Points on a hilly landscape, in no order, each with its height.
From any point a ball rolls to the lowest of the 4 points nearest to it. It stops when none of these is lower. Distance is the straight distance between rows; heights are no part of it.
Q_922: [123 105 108 155 112 145 137 120 123 127 122 162]  h=290
Q_174: [148  85  84 160 123 183 124 126 117 110 114 164]  h=301
Q_242: [102 153 144 120  79 126 149  67 124 143 157 187]  h=108
Q_428: [126 158 149 102 160  74 118 182 142 145 121  32]  h=213
Q_183: [191  69  72 134 181 191 111 153 130  64  87 130]  h=472
Q_825: [126 115  88 154  56 177 160  63 103 136 150 212]  h=395
Q_47: [108 135 139 133 105 113 144 116 137 138 141 147]  h=283
Q_11: [142  96  74 167  82 191 142  90 106 127 138 191]  h=150
Q_368: [121 128 142 129 155 107 124 180 145 124 108  86]  h=175
Q_414: [184  74  66 151 153 207 113 135 123  85 106 149]  h=450
Q_992: [116 112 111 151  95 143 148 104 123 132 130 175]  h=195
Q_964: [109 194 178  79 100 100 117  57 106 161 175 139]  h=133
Q_271: [115 158 160 105 122  85 132 124 135 146 150 101]  h=493
Q_56: [108 149 150 117 111  99 137 117 137 145 148 128]  h=374
Q_986: [119 148 154 114 136  87 127 152 143 141 133  83]  h=284
Q_83: [116 125 140 134 140 108 130 158 144 128 121 109]  h=507
Q_233: [116 114 127 145 122 129 135 135 136 127 122 144]  h=719
Q_107: [110 172 164 101 104  98 133  83 127 149 160 141]  h=242
Q_171: [130  97  94 158 101 164 138 109 117 124 126 173]  h=233
Q_740: [169  74  76 150 155 190 115 141 123  90 100 145]  h=463
Q_590: [153  86  69 163 100 197 136 106 110 118 128 180]  h=221
Q_935: [120 105 119 149 135 134 127 147 135 121 114 139]  h=795
Q_700: [161  79  87 151 160 177 115 152 124  91  93 140]  h=490
Q_672: [114 168 164 100 110  91 129  96 128 153 160 120]  h=329
Q_239: [126 126 137 126 177 110 115 205 149 115  92  64]  h=126
Q_723: [119 142 149 119 152  92 125 176 147 134 120  68]  h=228
Q_377: [169  75  83 145 170 181 115 153 127  83  88 134]  h=487
Q_54: [117 129 141 131 144 108 127 169 145 127 116  98]  h=294
Q_143: [171  75  67 156 138 203 114 129 121  98 110 159]  h=409
Q_999: [125 139 141 119 168  94 116 202 151 127 107  49]  h=143
Q_349: [115 196 179  76 110  96 113  59  99 164 174 123]  h=550
Q_529: [104 171 162 100  88 116 138  61 121 152 167 171]  h=82
Q_502: [121 116 131 140 152 122 124 170 141 121 107 109]  h=471
Q_716: [128 103 121 143 161 132 123 178 138 107  94 113]  h=589
Q_655: [110 162 159 106 105  97 136  95 130 147 158 133]  h=263
Q_86: [130 148 145 108 168  84 118 198 149 137 113  32]  h=174
Q_894: [144  83  90 156 140 170 123 142 122 107 100 149]  h=427
Q_298: [112 134 119 140  67 147 158  65 113 140 151 205]  h=134
Q_965: [130  95 112 150 148 147 126 158 133 108  99 133]  h=703
Q_466: [120 168 162  97 133  80 128 128 131 148 147  77]  h=476
Q_477: [108 137 141 129  89 121 149  91 128 143 147 170]  h=43
Q_912: [113 140 148 121 130  95 131 145 142 138 134 103]  h=445
Q_864: [123 147 151 118 143  86 123 164 145 139 130  72]  h=254
Q_786: [131  97 108 154 132 151 130 141 127 114 110 146]  h=536
Q_526: [135  97  92 161  97 172 141 102 113 127 130 185]  h=214
Q_321: [113 139 147 129 123 104 136 136 138 138 135 114]  h=668
Q_128: [125 152 152 109 148  83 122 171 143 142 128  55]  h=245
Q_106: [128 171 159  95 136  71 125 141 131 153 145  61]  h=483
Q_169: [120 195 176  78 117  89 116  72 105 160 172 112]  h=534
Q_657: [130 187 169  77 124  75 117  98 110 159 159  75]  h=481
Q_877: [108 151 152 117 104 107 139  99 134 145 152 147]  h=247
Q_934: [149  83  78 166 115 184 128 117 114 116 121 172]  h=262
Q_544: [134  94  98 156 127 158 132 134 125 115 112 155]  h=423
Q_423: [192  72  62 139 165 205 111 139 131  74 100 140]  h=461
Q_673: [126 105 121 147 147 136 125 162 137 115 105 123]  h=705
Q_155: [106 175 166  96  96 105 135  69 122 152 167 155]  h=152
Q_799: [120 174 166  92 123  78 124 110 126 153 157  94]  h=462
Q_484: [136 100 116 135 180 138 117 195 142  95  84  98]  h=296
Q_64: [136  91 109 148 162 152 120 169 131 102  93 126]  h=624
Q_200: [119 115 129 143 141 123 127 158 137 121 112 120]  h=670
Q_94: [122 190 175  78 118  82 116  80 109 162 168 101]  h=475
Q_275: [128 111  93 156  72 167 155  82 113 133 141 198]  h=307
Q_910: [123 111 100 156  85 156 149  94 118 132 136 188]  h=266
Q_87: [107 164 159 107  99 106 136  81 130 148 158 150]  h=212
Q_990: [123 207 179  69 117  88 102  64  85 167 171 104]  h=617
Q_665: [128 113 133 135 171 121 117 191 143 110  92  91]  h=161
Q_829: [161  80  96 143 178 166 113 172 133  83  80 123]  h=583
Q_482: [141  94 111 141 178 144 118 185 135  93  82 109]  h=460
Q_413: [148  81  97 152 155 165 118 156 127  99  94 135]  h=522
Q_728: [110 184 173  88 105  97 123  70 116 159 169 135]  h=397
Q_431: [117 178 171  87 115  87 124  90 120 156 164 111]  h=408
Q_929: [111 124 126 143 103 125 145 113 131 135 134 157]  h=60
Q_415: [108 129 128 141  88 133 149  89 128 138 142 176]  h=100
Q_843: [122 122 138 129 168 111 119 193 149 116  99  77]  h=138

Where does a ball stop that starts at each point below?
Q_910 | Q_929
Q_298 | Q_477
Q_107 | Q_529
Q_986 | Q_239
Q_655 | Q_529
Q_169 | Q_529
Q_171 | Q_929
Q_922 | Q_929
Q_377 | Q_11
Q_935 | Q_929
Q_200 | Q_239
Q_414 | Q_11
Q_83 | Q_239
Q_413 | Q_11

Call two points neighbours if one is among the 4 nearest of the other. Go from one point of each pair to the other, from neighbour to neighbour, staying as low as possible. Name the highest point that can't be avoided.
Q_477, Q_964 | Q_155
Q_11, Q_477 | Q_171
Q_477, Q_239 | Q_466
Q_477, Q_529 | Q_242

For each start below, name every point that the ball comes to, in order.
Q_965 | Q_786 Q_544 Q_922 Q_992 Q_929
Q_825 | Q_298 Q_415 Q_477
Q_56 | Q_877 Q_87 Q_155 Q_529
Q_128 | Q_428 Q_999 Q_239
Q_657 | Q_431 Q_672 Q_107 Q_155 Q_529
Q_466 | Q_986 Q_723 Q_368 Q_843 Q_239
Q_94 | Q_431 Q_672 Q_107 Q_155 Q_529
